Points on a hilly landscape, in no order, each with its height.
A ball rolls from a point to whichever of its 4 nearest points has the largest drop for the distance, and stops where none of them is lower. Distance is the straight distance between rows; heights are no part of it.
murer: [176 146 157 103  87  93 160 109 202 148 157 114 126  97 132 189 149]  height 308
labe: [180 124 124 116 121 106 144 157 184 156 104 163 101  79 135  47 142]  height 413
sof: [ 78 110 142 135 154 162  92  65 117 101 148  98 114 138 164 179  94]  height 299
dopa: [120 135 149 101 128 158 143  61 107 165 131 108 126 126 157 153 168]  height 241
rir: [145  89 149 130 142 144 153 174 159  90 161 137 158 178  93 125 112]  height 301
pevim: [104 141 177 125 133 144 146  79 144 169 126  90 113  60 167 148 127]  height 234
sote: [131 113  87 135 167  79 101 140 106 146  81 125  74  97 138 111 130]  height 538
Liki: [112 115  70 157 155  90  96 123  73 148  72 142 158 133 151 115 128]  height 512
vor: [132 165 161 118 156 139 159 119 120 105 149 114 151 123  79 184  97]  height 316
gede: [ 97 141 141 138  81 172 131 149  91 121 143 146 163 172 107  79 131]  height 170
Duvat: [137 111 104 148 159 100  88 162 123 116 103 107  72  89 126  97 101]  height 566
Pavuf: [175 144 154 102  94  93 153 120 180 123 160 119 134 118 133 195 166]  height 281
Kuva: [159 139  57 145 120  77  95  85 146 127 117 150 135 140  68 101 120]  height 133
sugi: [162 139 135  94 147 137 160 118 143  87 162 150 148 155 105 191 125]  height 149
Temel: [173 150 140  81  96 129 147 116 191 120 179 142  87  99 156 178 139]  height 323
Lorab: [128 150 180 124 144 140 152 166 104 120 135  99 146 130  59 147 116]  height 257
kuzi: [119 151 168 104 131 149 165  94 100 171 116 106 125 134 128 143 169]  height 74
Mafo: [172 171  79 112 116  77 117 120 161 143  89 175 132 104 125  85 172]  height 417
Tef: [ 88 106 130 130 157 162 111  66  93 123 157  88 127 162 139 153  93]  height 439
nov: [127 136 172 127 126 142 147 203 106 122 127 101 133 127  80 118 114]  height 294
bokap: [ 90 134 133 169  58 166 100 158 100 109 147 138 144 163 116  90 110]  height 173
gedus: [108 144 155 107 107 174 158 133  92 152 126 134 157 163 118 107 173]  height 219
liko: [169 146 142  93  98 121 155 110 188 122 164 128 100  97 151 190 156]  height 302
kor: [111 136 175 124 112 159 141 212  97 137 106 128 125 130 116  99 152]  height 367
deru: [158 154 129  84 129 151 158 109 180 111 176 159  88 106 167 178 123]  height 368
gonu: [113 118 144 102 133 160 141  59 101 160 140 124 138 157 163 146 151]  height 326
ropag: [108 113 153 108 132 160 126  78 133 151 133 120 114 125 193 155 154]  height 216
nik: [ 91 126 132 161  58 170  96 157  73 117 157 111 103 164 106  83  92]  height 184
fif: [136 105 148 146 144 139 133 203 135  94 144 108 144 153  82 121  96]  height 338
dogo: [167 157  76 125 123  62 120 116 154 129  89 175 150 129 112  97 168]  height 409
Suma: [118 112  77 141 173  77 105 133  77 153  68 149 119 113 154 111 143]  height 526
vonir: [136  84 127 155 141 142 109 183 159  86 132 123 114 139  96  81  84]  height 383
fakun: [ 95 112 136 126 105 177 130  91  85 135 161 128 150 185 106 105 113]  height 315
fik: [ 94 116  92 194  72 112  60 145 112 120 108 127 138 140 155 119 112]  height 432
sud: [ 80 131 100 170 105 130  85 162 121 123  74 154 146 122 177 105 132]  height 364
ligog: [134 102 112 158 140 106  88 153 157 101 126 130  94 109 114  88  76]  height 510
Zuviz: [154 145  71 130 124  89 111 101 165 130 110 182 137 121 134  87 137]  height 410
busum: [149 124 135 120 154 145 158 151 145  85 164 131 165 173  77 164 126]  height 259
luda: [114 145 177 111 118 146 163 173  89 143 120 119 138 139 100 111 162]  height 283
Tof: [127 169 127  91 154 144 158  85 160  98 177 143 120  92 136 178  93]  height 387
Mimu: [119 114 147 147 138 129 110 219 123 118 107 101  94  98 120  99 112]  height 585
Tiku: [134 168 132 103 156 142 157 100 141  97 163 136 138 122 115 178 102]  height 194
Boki: [125 160 189 101 127 138 165 147  93 154 128  83 146 128  89 127 148]  height 229
fezo: [ 94  98  80 195 109  86  66 110  86 151  91  99 161 141 146 125 112]  height 499
nagu: [125 110  79 122 173  75 113 126  55 149  76 133  95 125 113 108 136]  height 536
kivum: [155 164 133  95 137 132 155 103 161  96 169 155 122 122 129 185 130]  height 296
Tek: [ 94 133 139 150  93 162 119 195 107 122  97 160 138 134 152  90 144]  height 233
vepek: [113 143 165 131 144 145 149  96 157 147 133  97 110  49 157 144  85]  height 277
vasi: [ 85 112  81 185 126  97  81 122  99 134  73 144 160 117 166 117 125]  height 462
netas: [158  72 144 119 133 143 162 176 178 116 145 157 148 169 126  97 164]  height 332
tamov: [ 95 140 148 135  84 183 145 168  93 139 127 159 150 162 129  91 153]  height 158
pali: [166  71 139 109 125 130 160 172 188 144 123 141 124 132 146  51 164]  height 363
veviz: [154 115  69 142 136  75  84 108 132 118 116 120  97 120  90  98  88]  height 726
finu: [105 112  89 143 167  97 103 149 103 144  63 142 107  93 168 106 145]  height 537
mida: [ 85 107 135 128 135 187 100  74 136 115 150 117 121 145 206 161 129]  height 132
silod: [149 117  79 128 160  71  97 125  86 140  96 117  74 108 102 119 118]  height 560
beti: [119 161 147 116 160 152 145  89 163 129 154 121 127  74 142 162  66]  height 342
Pamu: [120 165 169 116 140 124 168 109 113 144 134  88 137  96  97 162 108]  height 293
godu: [172 134 138  93 115 111 169 122 160 117 161 135 128 151 136 198 173]  height 261
duzo: [ 93 108 127 122 139 165 130  49 103 130 152 113 146 172 149 150 124]  height 165
Bomab: [177 108 162 113 120 108 167 152 179 136 143 103 145 152 121 151 188]  height 303
Supa: [109  95  86 185 122  76  76 101  64 162  93 114 176 153 121 114 109]  height 551
gelag: [148 111  70 147 133 112  91 112 169 106 127 143 113 122 130  81  94]  height 608

Call two points neighbours if one is among the 4 nearest of the other. Go from one point of each pair to the other, from neighbour to neighbour, staying as low as possible. Name the highest point that can't be avoided.
tamov / duzo | dopa
Kuva / sugi | labe
tamov / kuzi | gedus

For each start below, name the point where the ball stops.
vonir | sugi
netas | sugi
sud | tamov
Mimu | kuzi
Temel | sugi
fik | tamov
luda | kuzi
pevim | mida
labe | sugi
